Points, in no order, along strands that fork, close into loops and pass close to each other.
Two points are linked if the straight distance between their rows is under 72. Some points are linked to none.
gezom: -1,-24,1,6,-7,33,-15,3,-35,10,20,-17,-20,4,-35,15,-23,-10,-4,22,8,2,9,-5,-4,17,8,-6,-9,5,1,-14,1,23
nutu: -14,11,25,-4,4,-20,-3,-6,17,-16,1,8,39,19,52,7,32,5,-3,34,9,-34,-4,0,18,-12,19,0,-27,-8,12,8,41,-16
pinod: 12,-7,-18,-26,5,-3,5,2,1,-4,13,13,-1,-2,4,39,-3,6,-2,1,14,0,-17,7,-18,-8,11,-20,1,8,-6,-19,8,5
nenip: 7,6,-19,-20,-3,-18,13,-22,13,11,-13,14,5,-10,-5,17,-2,8,-2,-25,-10,17,-5,5,-11,-15,-21,-12,30,9,-8,-10,-18,10
Mokad: 22,12,-11,1,-28,33,-18,16,13,-14,-13,0,6,-13,-20,13,-9,1,9,-31,28,33,-18,5,-29,-2,-20,3,38,-16,-18,29,-2,0
Tumid: -7,21,-2,17,0,-39,29,-7,4,-1,-19,27,-1,-26,14,-35,4,10,5,-14,-8,28,-3,5,10,15,-15,15,26,16,-5,38,-18,-13
gup: -2,9,15,28,-16,-1,5,-1,5,4,5,-8,-15,0,-13,-12,-6,-10,6,3,-10,15,17,-7,14,14,-7,16,19,0,-4,20,-15,13
niv: 4,-3,-9,0,14,15,3,-4,-44,20,2,-1,-14,-11,-3,4,-23,-17,11,-6,-12,9,5,-16,-4,2,15,-19,-16,27,-14,-13,-7,4
nura: 4,-8,-14,19,10,19,-27,26,-38,-21,7,-3,-8,-19,2,-11,-10,-14,18,5,5,0,11,-13,-22,20,32,11,5,6,-3,50,8,-7
fevat: -11,21,11,-6,0,10,2,-16,-35,-4,-8,-28,12,9,-6,-26,-6,-27,1,-1,-9,20,-2,26,3,0,5,-16,-33,25,-28,-16,5,-8
pobom: 7,-29,3,-11,4,-11,14,-8,19,9,38,6,2,21,-3,15,4,15,-25,37,11,-37,8,-10,6,8,14,1,-4,-18,29,-25,11,19
Duf: -11,0,-8,-11,-10,-13,33,-18,4,9,12,-11,11,26,-14,-1,-8,2,-21,23,9,5,8,13,4,3,1,-18,-1,13,8,-21,4,3
kap: -21,0,-7,-5,-25,-9,29,-6,37,-17,-6,-12,13,29,-20,-23,4,16,-42,32,13,17,-6,39,-9,18,10,8,17,-14,30,3,3,-5
tapoz: -17,17,20,7,24,-11,-14,-4,7,22,11,20,27,8,49,-4,15,-18,22,17,-13,-25,28,-51,22,-7,-5,4,-17,11,7,9,17,-10
viz: 12,-4,-15,8,-16,18,22,-9,-18,13,-4,-19,-31,1,-41,9,-35,-5,-6,-9,11,39,-11,15,0,1,-1,-13,16,17,-12,-14,-19,20
tineb: 16,-15,10,-1,36,-23,-5,4,21,21,-2,20,-6,-36,11,-24,42,25,18,-22,-20,-47,1,-24,18,-17,-13,24,-6,-21,17,-15,0,-2
Zota: 4,-21,4,25,0,6,-12,11,1,20,18,1,-26,1,-6,9,-4,7,-2,7,7,-25,30,-33,9,18,-5,21,17,-5,22,6,-16,21
pil: -10,19,-8,-13,-18,-21,16,-18,24,-1,-26,-12,2,10,-17,-34,7,10,-18,-40,-4,32,-16,36,-4,-13,-32,16,14,-20,0,-3,-25,1
tet: -32,29,24,4,5,-27,7,-11,-12,3,-5,1,29,26,9,-50,6,0,-14,33,1,-14,22,-5,25,0,10,-9,-31,2,10,0,23,-32
dufi: -6,-2,14,23,13,-5,-5,17,-46,30,-5,3,-33,-25,-25,-55,-4,7,-4,-6,-16,-19,15,-11,24,16,5,5,-22,12,2,3,-19,-22
zesi: -12,1,17,-9,1,-37,16,-11,31,-21,-3,16,35,19,29,-19,28,13,-19,34,8,-28,5,9,11,9,13,2,-14,-5,28,-1,21,-19
Mugep: -6,7,5,-15,-1,-15,23,-14,13,2,-31,-21,-6,8,-23,-40,5,5,-16,-18,-7,20,-11,40,1,-5,-15,5,-17,-6,-1,-24,-13,-5
Pir: 29,-18,-15,32,-1,11,-4,22,-24,15,-9,-9,-46,-23,-18,-11,-14,5,12,-33,8,8,6,-14,4,9,-9,28,17,13,-8,21,-31,8
veb: 18,-19,-26,1,28,-8,7,-2,-21,7,33,24,-7,-6,21,29,-6,1,5,12,1,-19,9,-34,-10,3,30,-8,-5,16,22,0,4,2
Fuf: -18,29,4,18,-14,-6,16,-8,6,-12,-7,-5,15,-2,9,-19,-5,-11,-1,18,7,42,2,17,6,25,5,-3,9,14,-10,35,4,-11
zanur: -5,17,11,-1,2,-4,15,-13,-18,9,-17,-16,0,-1,-2,-17,-4,-16,7,-19,-14,24,-1,11,3,-7,-13,-11,-14,24,-19,-11,-6,-6
vafe: 1,-16,11,-1,16,33,-40,25,-43,-2,14,-19,-8,-8,-3,14,-8,-31,10,10,-20,-30,4,-11,8,-8,16,-7,-37,14,-9,-17,11,4
nazor: 3,2,-6,13,9,3,-4,-9,-18,27,14,8,-4,5,6,7,-13,-11,5,6,-9,-2,22,-30,4,8,-2,-15,-8,21,-1,-3,-3,3
kozi: -21,16,31,7,-8,-10,3,-12,16,7,-13,-25,7,13,-1,-50,16,-14,-10,-4,-19,0,17,6,22,2,-19,18,-21,-13,6,-7,-3,-14
pemaz: -30,33,10,6,-16,-13,14,-7,32,-12,-13,0,30,27,29,-8,4,-13,0,19,2,22,12,6,3,15,2,-5,10,3,-1,23,1,-21
vol: 14,-19,-2,26,12,14,-10,23,-34,17,7,-4,-37,-15,-9,-16,-5,-7,12,-17,-6,-14,17,-31,5,19,9,12,-5,15,-1,15,-22,3
mon: 4,-2,10,-30,3,-5,-5,-14,21,-3,16,-9,15,11,13,36,9,-2,-1,-1,-2,-30,-17,3,13,-30,-8,-13,-15,-14,2,-35,11,7
Lal: -17,22,-11,-10,-2,-36,33,-21,34,-10,-20,34,22,-2,19,-12,9,13,-12,2,-4,17,0,11,8,4,-8,-12,19,13,5,16,-8,-15
kuva: -5,-8,-5,-16,-9,-15,8,-10,45,13,17,12,16,28,30,27,12,1,0,23,7,-24,5,-14,5,-4,-1,-8,18,-1,18,-1,0,6
Nikig: 6,-15,7,11,19,7,-18,26,-48,-21,10,1,-8,-13,-15,-20,12,1,-8,9,2,-20,4,7,-2,10,31,2,-29,-4,-2,3,15,-12
fatis: -9,19,-22,-16,-4,-32,43,-30,-5,0,-12,12,12,8,-11,-19,-17,12,-26,-9,4,35,-20,30,-2,3,-2,-33,4,24,-6,-15,-4,-17
zun: -21,5,23,6,-1,25,-25,4,-23,19,-4,-29,1,7,4,-18,-6,-27,7,-1,-13,-2,18,-7,20,-4,-6,4,-30,12,-9,-14,-5,2
rav: -5,-3,-3,25,-5,-4,2,19,17,-18,-5,6,9,-3,3,-14,14,21,-7,19,22,-9,15,-1,-3,30,7,25,13,-5,27,34,-6,3
Pezas: 10,5,12,-24,-4,-5,8,-2,-2,-8,-25,-9,-2,-2,-16,-3,7,1,-5,-31,-5,7,-16,35,-5,-24,-22,-4,-15,-11,-13,-38,-5,-3
Mezem: -31,6,13,-3,-10,-18,11,-17,-3,2,13,-1,10,34,-7,-41,2,6,-35,38,1,-7,24,7,17,20,9,-1,-20,-7,26,-8,12,-17
kek: 1,-25,12,-20,-7,12,3,-9,1,-13,17,-24,4,31,-24,13,2,-2,-24,30,6,-11,-8,26,-1,-4,12,-10,-19,-20,10,-45,15,11
kamut: -12,-2,3,22,7,-21,2,-9,18,32,20,16,2,12,28,10,-1,-7,10,20,-12,-23,33,-44,14,7,-5,9,21,13,15,18,1,7
guvog: 16,-36,8,-10,0,15,7,-4,1,2,0,-22,-32,1,-32,11,0,10,-12,-14,2,-4,-5,20,2,0,-9,5,-5,-14,13,-36,-19,19
Kebam: 10,-28,2,-7,9,-11,12,-8,9,23,23,-4,-12,10,-7,2,4,14,-7,8,-2,-27,15,-9,8,7,-4,-1,-6,-13,26,-24,-5,17
zag: 16,-16,10,-4,17,-9,8,3,1,13,13,-2,-15,-13,-11,-3,15,9,-1,-10,-6,-36,-10,-8,22,-9,-2,8,-26,-8,10,-31,-4,6
Pizup: -14,6,19,4,11,-12,-8,2,-24,-12,-6,3,23,9,18,-36,21,1,-3,21,-1,-16,5,3,8,6,18,-9,-33,1,8,2,28,-19
gov: -6,6,19,0,15,-31,24,-1,-9,0,-18,-2,0,0,-4,-59,10,18,-13,-6,-9,-6,5,13,8,4,4,-7,-29,-4,8,-18,6,-24
tela: 13,1,2,-13,20,32,-31,13,-17,-14,24,-10,4,-10,26,53,-6,-29,19,8,-9,-15,-10,-25,-9,-23,23,-8,-21,10,-22,0,27,-3
luk: 5,2,7,-24,-3,7,-9,-4,10,-11,-11,-10,10,2,9,20,10,-11,10,-9,-3,-2,-12,14,-4,-23,-22,-7,-13,-2,-13,-35,13,-1
ged: -14,9,16,9,16,-3,-7,25,-46,12,-12,-10,-8,-15,-22,-68,-8,3,-6,1,-19,-23,14,-5,32,4,12,-6,-44,9,1,-3,-3,-41
zofi: -9,-21,5,13,-7,54,-36,11,-23,6,16,-31,1,20,-33,21,-21,-24,6,26,5,-7,13,-2,-5,8,13,-2,-5,-8,-10,-1,10,25
kuru: -22,15,11,9,-7,24,-1,-6,-31,-8,-11,-40,8,12,-33,-31,-13,-15,-9,21,-1,17,0,33,0,10,17,-4,-19,7,-16,-12,10,0
vigod: -15,12,10,-9,12,-24,-3,-10,15,3,11,24,37,24,54,1,14,-5,5,34,-6,-34,19,-25,21,-5,6,0,-22,4,13,6,21,-11
Lavuz: 17,-16,-3,-17,-22,10,-16,11,30,-15,2,-2,0,-2,-24,30,-5,19,-11,-15,26,2,-16,13,-14,2,-13,9,33,-32,19,-1,-5,18
Pifa: 20,-17,-17,-5,22,-12,7,0,-14,13,-13,23,-22,-33,-10,6,-1,19,2,-35,-2,-9,-4,-9,-13,-5,-14,2,7,4,-1,-8,-25,6
Ror: 19,-28,-11,2,14,20,0,10,-39,9,16,-3,-30,-12,-21,20,-21,-6,-1,-5,1,-6,2,-13,-12,10,20,-8,-18,13,-4,-17,-2,10
veg: 24,5,-28,-2,3,-5,-4,9,12,4,-1,42,3,-25,21,22,-3,16,17,-31,8,2,-4,-21,-31,-6,-13,12,31,-10,4,40,-16,6
zekoz: 23,-13,-30,7,10,17,-12,27,-19,-13,-7,9,-16,-29,-6,20,-15,-8,18,-28,14,20,-11,-10,-30,4,14,11,11,0,-11,27,-3,-5
Garab: 0,7,-4,-13,18,-1,-11,1,20,-10,22,25,24,-3,60,48,12,-9,25,15,-7,-29,-16,-33,-8,-20,15,-7,-14,-9,-1,-2,21,-6
sif: -5,4,20,31,-19,13,9,-5,-25,9,-9,-27,-38,-5,-39,-43,-16,-8,2,-16,-21,25,5,16,24,14,-17,28,-5,2,-15,5,-33,-1
foli: -16,5,16,-5,19,-45,25,-17,30,17,0,20,5,5,16,-51,31,25,-9,4,-18,-27,17,-7,19,1,-7,11,0,-19,27,-2,5,-20
zolod: 3,-10,2,-1,2,8,3,9,-27,-13,5,-9,2,0,-16,-3,7,0,-6,12,12,-4,-4,17,-8,9,17,-8,-23,-5,-1,-8,17,5
vebag: -8,-8,24,5,31,3,-28,18,-56,-34,-3,-5,-2,-6,-7,-19,29,4,-10,2,-12,-32,-12,3,6,-8,34,1,-43,-1,-5,4,42,-20
bime: 16,-32,9,-1,26,-20,8,9,7,17,2,11,-23,-25,-10,-27,20,27,2,-23,-16,-37,8,-17,15,-5,-10,14,-2,-19,17,-21,-16,10
mipu: -21,3,4,-4,-8,-22,30,-31,10,15,17,-9,-2,43,-12,-23,-7,3,-39,28,-8,2,13,0,15,8,-1,-5,-6,-1,12,-18,-1,-8
Lito: -4,38,-15,-20,-17,1,5,-8,18,-8,-18,41,36,-2,33,23,-12,4,15,-11,8,42,-16,1,-17,-14,-9,-28,25,12,-18,24,-8,-16
soka: 4,22,-25,-29,2,-8,5,-20,3,2,-4,39,17,-4,31,33,-18,5,11,-14,-3,27,-12,-10,-21,-19,-2,-40,14,15,-20,-1,-2,-10
maku: -10,9,12,30,-9,-9,-8,-8,4,25,27,16,-14,10,22,22,-21,-14,4,33,-3,5,34,-42,19,12,-3,8,24,16,-4,20,-4,14
fut: 0,-16,4,15,-9,52,-29,23,-12,-10,12,-20,0,5,-18,21,-7,-15,12,19,23,0,6,6,-10,11,22,4,12,-16,-1,23,14,26
gepe: -20,26,35,15,-10,10,-17,-2,-3,12,-13,-31,7,7,1,-41,0,-21,16,-6,-22,14,18,1,23,0,-20,21,-23,4,-8,4,-9,-11
Nol: 0,-14,0,-35,-12,12,4,-18,26,10,-6,-26,-12,23,-22,31,-12,-5,-3,-15,-12,15,-19,26,5,-32,-22,-10,2,-17,-3,-48,-17,19
sipot: -16,-8,11,19,24,7,-17,10,-23,40,2,8,-16,-8,7,-25,-13,-11,18,-8,-27,-28,28,-47,31,-11,1,9,-23,22,-3,-10,-9,-11
Pifo: 10,15,-24,-28,4,-26,24,-16,-11,-13,-14,34,27,-2,-1,7,-4,24,-18,-12,9,18,-23,27,-14,-7,3,-27,-1,10,-4,-14,0,-12
zer: -4,15,7,-21,-15,10,-29,1,23,-39,1,1,32,8,21,48,17,7,-8,11,14,-6,-34,17,-10,-19,8,-17,2,-23,-15,-11,38,-3
Refo: -14,11,2,-6,10,-44,23,-6,41,-6,-12,34,28,6,32,-35,29,24,-15,16,1,-26,13,9,14,7,5,6,-3,-6,35,9,1,-21
mezep: -7,18,25,5,24,-17,12,-7,-10,29,-21,0,-3,-22,0,-70,4,-3,13,-23,-39,-17,10,-17,38,-15,-12,2,-21,13,-9,-13,-16,-26
ziriv: -16,-1,8,-8,-18,-9,12,-7,56,13,9,-16,5,25,10,10,6,2,-10,14,-7,-8,12,1,3,-6,-11,7,19,-18,22,-2,-1,11
pabet: 17,-21,-28,-6,23,-2,-1,14,-8,-21,38,30,3,-13,23,41,-2,13,-12,28,20,-25,-6,-20,-13,11,34,-2,-3,-1,31,3,14,3
Der: -4,7,20,0,29,-37,15,2,13,13,-18,9,-2,-7,1,-67,29,26,-8,-12,-19,-24,7,4,25,6,-6,9,-21,-21,19,-7,4,-25
metib: -3,12,14,27,-13,7,-5,-4,1,21,9,-14,-28,8,3,14,-19,-28,19,10,-15,13,25,-21,17,10,-12,14,23,17,-10,10,-18,18
labov: 10,-11,-3,-9,18,41,-27,21,-42,-15,12,-14,-6,-19,1,33,-18,-34,17,-6,-13,-3,-4,-19,-18,-10,22,-7,-19,16,-26,-1,13,-5
gefos: 14,-19,5,9,-11,7,7,9,-8,1,-6,-14,-31,-3,-34,-26,0,14,-5,-14,3,-1,7,14,1,17,-12,15,-5,-16,7,-8,-26,11
nobe: -5,12,10,-18,-10,-6,-16,-7,30,-18,13,3,27,9,42,46,29,3,1,12,8,-22,-25,-2,14,-36,5,-10,-13,-18,-7,-24,31,-5
fubi: -18,16,14,-10,1,-19,16,-21,36,8,-18,-19,-3,15,-1,-39,13,-4,-10,-4,-15,7,5,21,7,-9,-23,8,-7,-14,4,-19,-5,-4
nuta: 14,-1,-15,-2,-19,4,7,-16,4,14,-13,-9,-19,0,-27,20,-22,6,-4,-24,5,30,-12,13,-10,-7,-23,-8,26,5,-8,-10,-28,17
fipez: -2,-9,1,21,9,-12,3,5,10,10,12,17,1,-2,15,-9,7,7,6,14,4,-21,26,-23,6,20,0,13,10,2,22,16,-5,5
Nuno: 10,-5,2,12,14,-9,-11,31,-22,-32,-14,6,-1,-28,-8,-33,31,14,0,-26,13,-5,-8,17,-13,9,7,21,-11,-5,-5,17,17,-18
zuzu: -3,18,-1,14,-37,22,7,-3,6,-12,-13,-33,1,8,-32,-13,-19,-11,7,-2,13,48,-19,32,-3,12,-12,1,24,-7,-18,21,-6,7
zadi: 5,9,-3,-4,19,-22,-9,2,22,-9,6,30,17,-13,57,26,25,6,20,-5,-2,-28,-6,-25,-2,-10,9,1,-9,-6,11,11,9,-5
kav: 10,20,-25,-6,-23,18,-2,-1,0,-9,-17,13,5,-15,-12,14,-21,4,10,-30,21,50,-21,13,-27,-2,-12,-16,36,7,-20,20,-12,2
dum: 16,-24,3,19,-14,31,-8,13,-18,-3,-12,-35,-27,-3,-39,-6,-13,-4,5,-26,5,8,-1,18,4,8,-10,23,1,-6,-5,-3,-23,10
Fira: 3,16,5,-13,-9,20,-27,21,12,-46,-14,7,25,-6,9,30,23,7,3,-6,19,-1,-25,22,-20,-15,-2,3,5,-28,-21,10,30,-2
vaviv: 9,-14,3,8,26,-17,-10,12,20,21,4,27,-7,-30,35,-5,31,10,26,-14,-17,-38,10,-43,5,-11,-8,30,-3,-6,12,11,-3,6
zuge: 12,-2,0,4,24,7,-27,26,-11,-12,8,1,-1,-17,31,22,17,-12,21,-3,-7,-21,-4,-19,-5,-15,15,8,-22,6,-6,1,18,-4
lino: 11,-2,2,-27,-24,6,-18,8,26,-26,13,-5,4,-3,-18,35,13,21,-21,-3,14,-3,-26,29,-7,-17,-8,-1,11,-33,8,-28,10,12
lete: 9,-18,13,-11,13,29,-18,24,-25,-22,-11,-17,-19,-19,-11,2,7,-7,15,-24,-13,-17,-11,23,8,-9,-12,9,-26,-2,-14,-31,3,-1
bol: -6,-5,21,0,15,25,-25,18,-32,21,3,-11,-7,-9,15,-9,-7,-29,18,-12,-20,-35,12,-21,20,-13,-2,4,-39,23,-8,-17,-1,-9
vova: 13,-17,-24,-25,3,0,8,-20,0,8,29,9,2,0,-7,62,-5,7,-6,3,4,-11,-18,0,-11,-24,0,-23,2,-1,-7,-42,-3,12
fono: 6,-22,-3,-19,-26,17,-6,-8,41,11,-6,-24,-20,22,-31,27,-9,4,-4,-19,-5,13,-7,16,-10,-17,-24,11,21,-29,8,-23,-18,30
voz: 0,17,-5,2,-34,-5,9,-11,23,-10,-21,-14,3,2,-31,-28,-4,6,-14,-20,11,35,-14,37,-12,9,-22,12,15,-10,-6,13,-6,-4
zopo: -22,0,3,-15,-21,-7,23,-31,42,23,0,-28,-13,51,-9,2,-8,-13,-25,8,-23,29,-9,24,7,-23,-20,1,16,-8,2,-26,-14,12
bukis: 1,36,-11,-20,-19,12,7,-12,-1,-2,-24,-1,14,4,-14,14,-26,-10,8,-28,9,56,-23,23,-20,-15,-12,-36,17,10,-22,0,-10,-3
guzal: 14,6,-38,-17,18,-2,3,-11,-13,3,6,33,7,-19,26,45,-27,-5,24,-18,-2,27,-11,-25,-26,-23,12,-25,10,21,-22,3,-1,-6
riva: 16,-18,-8,-1,-2,4,-9,21,32,-10,17,11,-1,-11,18,35,5,16,-1,10,21,-19,1,-7,-15,8,3,10,21,-18,20,13,6,17
tok: 7,8,-13,33,3,2,4,0,-31,20,19,10,-29,-8,8,16,-32,-18,19,2,-5,28,20,-33,1,15,14,-4,29,38,-17,29,-14,-1
Lupi: -7,-1,-4,-23,-17,-2,22,-33,20,19,-7,-25,-14,29,-34,8,-22,-9,-19,-9,-12,33,-16,27,0,-19,-20,-18,1,-5,-4,-44,-13,13
Gofen: -3,9,-6,-16,-6,27,1,-5,-20,-19,-16,-20,19,15,-6,14,-7,-20,4,11,15,28,-18,26,-20,-11,11,-38,-17,10,-31,-19,25,-4
bami: -8,5,15,10,-1,21,-31,17,-6,-48,-30,-20,24,4,-3,6,16,-4,1,4,14,-6,-18,32,-19,-5,9,1,-7,-28,-22,19,32,4
Nas: 8,2,1,7,6,5,-14,8,-4,8,-6,-3,1,-4,22,4,3,-14,23,-11,-9,-1,7,-11,-5,3,-6,-1,-9,12,-9,9,7,2
mebil: 2,-1,-18,21,4,-6,16,11,-27,-9,-1,6,-4,-18,-4,-22,-1,7,-8,5,11,8,4,3,-5,32,25,0,-5,15,5,26,-1,-10
Vilo: 15,-27,-1,4,14,9,-16,17,-12,5,40,8,-13,-3,10,32,-6,-7,5,19,7,-27,7,-32,3,5,17,8,-14,-4,16,-14,9,18
tal: 2,7,19,-17,6,46,-33,10,-2,-13,12,-21,6,1,16,49,8,-29,20,-2,-2,-14,-20,-3,-3,-27,-1,-10,-22,-2,-35,-25,22,6
nugi: 26,-28,-18,1,20,8,5,16,-36,0,1,4,-34,-33,-18,15,-10,6,5,-33,-1,-9,-10,-4,-17,4,4,5,-8,15,-4,-11,-12,6
bel: 7,-31,7,-7,-19,25,-2,-2,21,4,7,-32,-22,25,-33,31,-8,-1,-11,8,17,0,1,18,-2,0,-9,11,13,-23,13,-22,-11,27
miko: -24,16,24,13,16,-9,-8,-2,-18,30,-8,3,0,0,4,-48,-2,-10,14,1,-32,-19,18,-20,38,-10,-12,-2,-27,17,-3,-4,-7,-26
Silav: -4,-8,-2,36,-6,16,-24,22,-24,-29,-16,-15,16,-8,-13,-33,8,1,0,2,23,1,4,22,-10,28,16,24,10,-10,-1,55,6,-1
Femel: -22,27,0,-7,-3,-22,22,-19,42,1,-6,18,27,16,38,2,2,-7,8,12,-6,16,6,-8,5,0,-16,-11,19,12,-9,18,-3,-13
vofo: 14,8,-5,-11,-19,10,-16,14,28,-4,-11,1,7,-2,1,26,-7,13,4,-20,14,6,-13,7,-21,-5,-22,9,31,-15,-1,13,-4,12
Bope: -3,-12,6,-14,-15,17,-14,2,11,-34,7,-25,5,18,-34,23,10,12,-24,11,12,-12,-22,37,-12,-8,1,-2,-5,-34,1,-30,23,15
Mepu: 13,-8,-27,-25,-14,-18,8,-31,34,19,0,28,-5,-2,-3,34,-7,33,-16,-20,-9,9,-1,-6,-13,-18,-22,-10,49,-1,11,-7,-20,18
keb: -9,-18,5,0,-23,8,14,-5,40,-3,18,-25,2,32,-28,0,-8,14,-35,30,14,4,1,26,-5,20,8,2,17,-25,23,-9,5,14
Nef: 12,-15,-13,5,5,11,-17,22,9,-25,17,16,4,-11,25,34,18,4,-4,23,20,-25,-11,-12,-10,8,27,8,2,-16,17,17,21,9
Vom: 7,-3,10,29,2,4,-34,37,-16,-27,-13,-14,7,-14,1,-39,24,-3,8,-14,12,-14,9,6,-9,22,8,32,-16,-13,-6,38,10,-10
Medo: 2,1,1,10,-24,23,12,-7,-11,0,1,-32,-20,21,-43,-9,-27,-13,-6,13,5,32,-3,19,-1,21,-2,3,15,4,-7,0,-7,16
Kopuv: 16,-16,-26,-25,7,-19,-3,-20,27,20,17,30,-8,-10,10,46,3,24,4,-11,-1,-19,-7,-15,-14,-16,-11,-6,33,-8,13,-8,-11,18
Vud: -10,20,-11,5,1,-23,40,-34,-18,11,-13,-4,-2,-5,-7,-17,-11,-4,-2,-14,-10,34,-6,21,6,2,-13,-15,6,23,-24,-6,-18,-4
padup: 9,-11,4,14,10,-5,5,11,-18,15,-13,-9,-29,-13,-28,-45,-1,14,-8,-9,-11,-16,22,2,14,18,0,10,-17,-10,9,-8,-18,-2
lim: 8,4,-10,12,23,-21,-5,21,20,-4,1,39,11,-17,48,1,22,8,26,-14,1,-21,6,-27,-4,-1,1,19,5,1,15,30,5,-10
det: 32,-25,-6,23,-6,23,-22,31,-21,-8,-6,-21,-28,-22,-33,1,-11,0,12,-33,18,6,4,-4,-11,11,-8,30,9,-6,-11,19,-13,12
maron: 20,-7,-19,-20,-10,-5,-7,6,41,-1,13,33,9,-11,19,47,7,21,-1,-2,11,-21,-17,-19,-11,-16,-1,3,31,-17,14,0,-4,18
Rusal: 13,-5,-27,-1,18,-25,5,-22,-9,21,-17,28,-16,-37,8,-11,11,22,11,-40,-21,8,-1,-18,-7,-4,-21,-3,21,18,-2,3,-22,-1
Gobiv: 9,-24,10,16,4,27,-32,18,-11,19,27,-10,-23,1,-2,9,-8,-5,5,16,-4,-34,27,-31,16,6,2,14,-13,-10,21,-10,-12,27
ponu: -10,2,-11,1,2,-2,13,-8,-17,-7,15,5,20,19,3,-4,-10,0,-16,29,17,0,11,3,-1,13,26,-21,-10,10,2,-1,17,-4
refat: -4,-14,-4,-7,9,-26,24,-14,8,7,32,31,18,19,23,7,7,13,-24,38,12,-32,11,-12,10,9,15,-3,-13,-3,37,-6,16,-4
Tul: 15,-19,-8,19,16,20,-29,34,-38,4,11,4,-21,-22,-3,5,0,-13,21,-5,-3,-14,19,-28,-12,15,20,19,-6,8,6,23,-3,6
ruf: -16,17,0,8,-27,-1,13,-16,41,8,7,8,15,23,17,27,-16,-18,-6,40,12,30,5,-16,6,7,-4,-16,44,12,-4,29,-6,-7
munu: -16,-5,9,10,-24,10,0,-8,19,8,16,-27,-9,36,-24,6,-11,-3,-25,39,11,7,16,4,2,18,5,0,19,-7,18,-2,-1,19
tezur: 1,23,-19,-11,-6,6,-8,9,26,-19,-12,41,27,-7,30,27,3,10,15,4,17,21,-10,-12,-15,-4,4,-8,28,6,-5,34,-1,-12
Kib: 4,-2,-15,14,-17,-3,5,17,36,-11,-8,28,10,-5,11,9,6,15,-3,21,24,-1,9,-10,-4,18,-7,25,42,-2,28,46,-16,-2
kol: 5,15,-34,4,13,-7,10,-9,-16,14,-5,26,-15,-26,19,27,-21,-10,29,-29,-12,32,-6,-28,-25,-5,-5,-11,22,35,-25,21,-12,-3
taruz: -3,10,12,-17,-2,46,-23,5,-23,-28,-7,-28,14,3,-4,33,-3,-19,4,5,-3,4,-25,23,-11,-23,2,-25,-25,2,-38,-24,33,-2
guv: -9,14,32,21,-28,6,1,-9,-1,15,-3,-28,-35,20,-22,-25,-14,-22,3,9,-23,32,6,9,29,3,-23,24,12,-1,-13,9,-26,13
pav: -5,2,-11,-26,-1,-6,4,-16,27,8,21,19,26,18,48,55,4,-5,18,20,4,-17,-7,-29,-9,-20,-4,-25,7,-2,2,-9,3,5
Vuv: -16,15,2,3,11,-54,32,-28,17,9,-13,25,7,-13,8,-40,11,26,-12,-9,-13,11,4,5,11,11,-17,5,21,13,9,16,-16,-21
Ren: 16,6,-22,-2,7,-16,-6,-3,3,16,-18,33,-4,-33,14,5,2,15,15,-52,-11,12,-2,-16,-16,-11,-32,14,32,8,-13,28,-20,5
Vuku: 3,8,27,4,12,-4,-2,25,-27,0,-29,-17,-10,-22,-13,-71,18,-4,10,-26,-19,-19,6,14,20,3,4,8,-39,-5,0,-3,-5,-26
buz: 8,-16,-9,-30,6,-17,18,-37,10,18,27,7,8,15,14,49,11,-1,2,10,-2,-32,-12,-20,12,-36,-7,-20,-5,-4,-4,-42,2,12
Dut: 2,7,-24,4,-4,-4,-3,21,33,-12,-13,38,15,-18,30,20,7,14,9,1,16,8,3,-23,-17,11,-4,18,30,4,12,51,-12,-7
levo: 5,12,-14,26,4,-20,23,-18,-26,18,-3,23,-27,-28,9,-4,-16,-11,19,-15,-16,34,2,-19,1,6,-1,-6,33,40,-24,27,-12,0
Zep: 7,11,-16,-18,12,-11,7,-5,-2,-14,-12,22,20,-5,19,20,-2,8,0,-3,9,14,-13,0,-21,-11,6,-23,-7,7,-7,-11,12,-14
fiza: 6,5,-14,22,-9,-8,20,0,-27,-6,-7,-11,-4,-20,-20,-31,-11,-4,2,-10,7,35,-6,19,-7,22,7,4,9,18,-6,25,-8,-1
tazan: -11,11,17,17,-16,10,11,-8,-32,-7,-14,-34,-8,-2,-43,-56,-6,-8,-10,-6,-13,26,-9,34,8,17,2,15,-19,10,-20,6,-8,-5
Sudel: -18,-7,-5,-19,-25,-10,12,-21,58,16,0,-13,-5,42,-3,8,2,9,-19,0,-1,17,1,14,-4,-18,-10,-3,22,-18,19,-14,-8,13
tisaf: -1,5,23,-8,15,-17,11,11,-21,-13,-33,-14,-3,-17,-14,-59,21,12,-7,-26,-5,-11,-11,26,11,-1,-1,-2,-37,-3,-2,-23,5,-22
Rit: -16,33,-7,-25,-22,23,-1,-10,8,-11,-20,-13,32,17,1,26,-13,-20,18,-1,8,42,-22,13,-17,-22,-9,-39,-1,9,-32,-11,16,-13
fesu: -11,20,6,26,-13,-26,30,-8,-10,-6,-4,0,-4,-13,-6,-34,-16,-3,-7,-2,-1,45,-4,14,19,26,-3,7,16,23,-12,31,-12,-5
pani: 5,-21,-2,0,-14,39,-14,17,12,-7,18,-16,4,13,-15,40,-6,-3,3,26,32,-1,-6,2,-17,5,6,-7,24,-26,4,8,11,20
gipo: -2,-4,10,25,-4,28,-20,18,-22,-36,-23,-28,13,4,-31,-23,8,-8,0,3,12,-1,-4,32,-15,13,16,10,0,-19,-18,27,19,4
nede: -5,2,12,1,24,-16,-8,10,-38,-28,-3,12,12,-15,27,-17,27,6,-4,4,-13,-21,-14,0,4,-7,33,-3,-42,5,3,1,38,-28
galuk: -2,1,-29,13,8,19,-3,16,-16,-14,5,13,4,-5,-1,-1,-15,-5,-1,26,18,7,10,-9,-23,29,37,-6,14,23,5,36,8,-9
zok: -17,-10,14,-10,-18,9,-5,-12,11,9,24,-26,8,43,-20,3,-10,-11,-22,32,2,-11,12,6,12,-3,4,-3,-16,-20,15,-31,10,17

A piece is all that can be reached along the links. How many separate loops has the piece of each point below (a circle has one, a figure eight two, a Y none), and how many tips (points with one link)?
lim => loops 1, tips 2
tal => loops 3, tips 5
zolod => loops 1, tips 0

How many points has the smallest loop of links through each point below? Write none if it is on no loop.
det => none
Medo => 32
zun => 30
metib => 21
Nikig => 10
Tumid => 7
bami => none
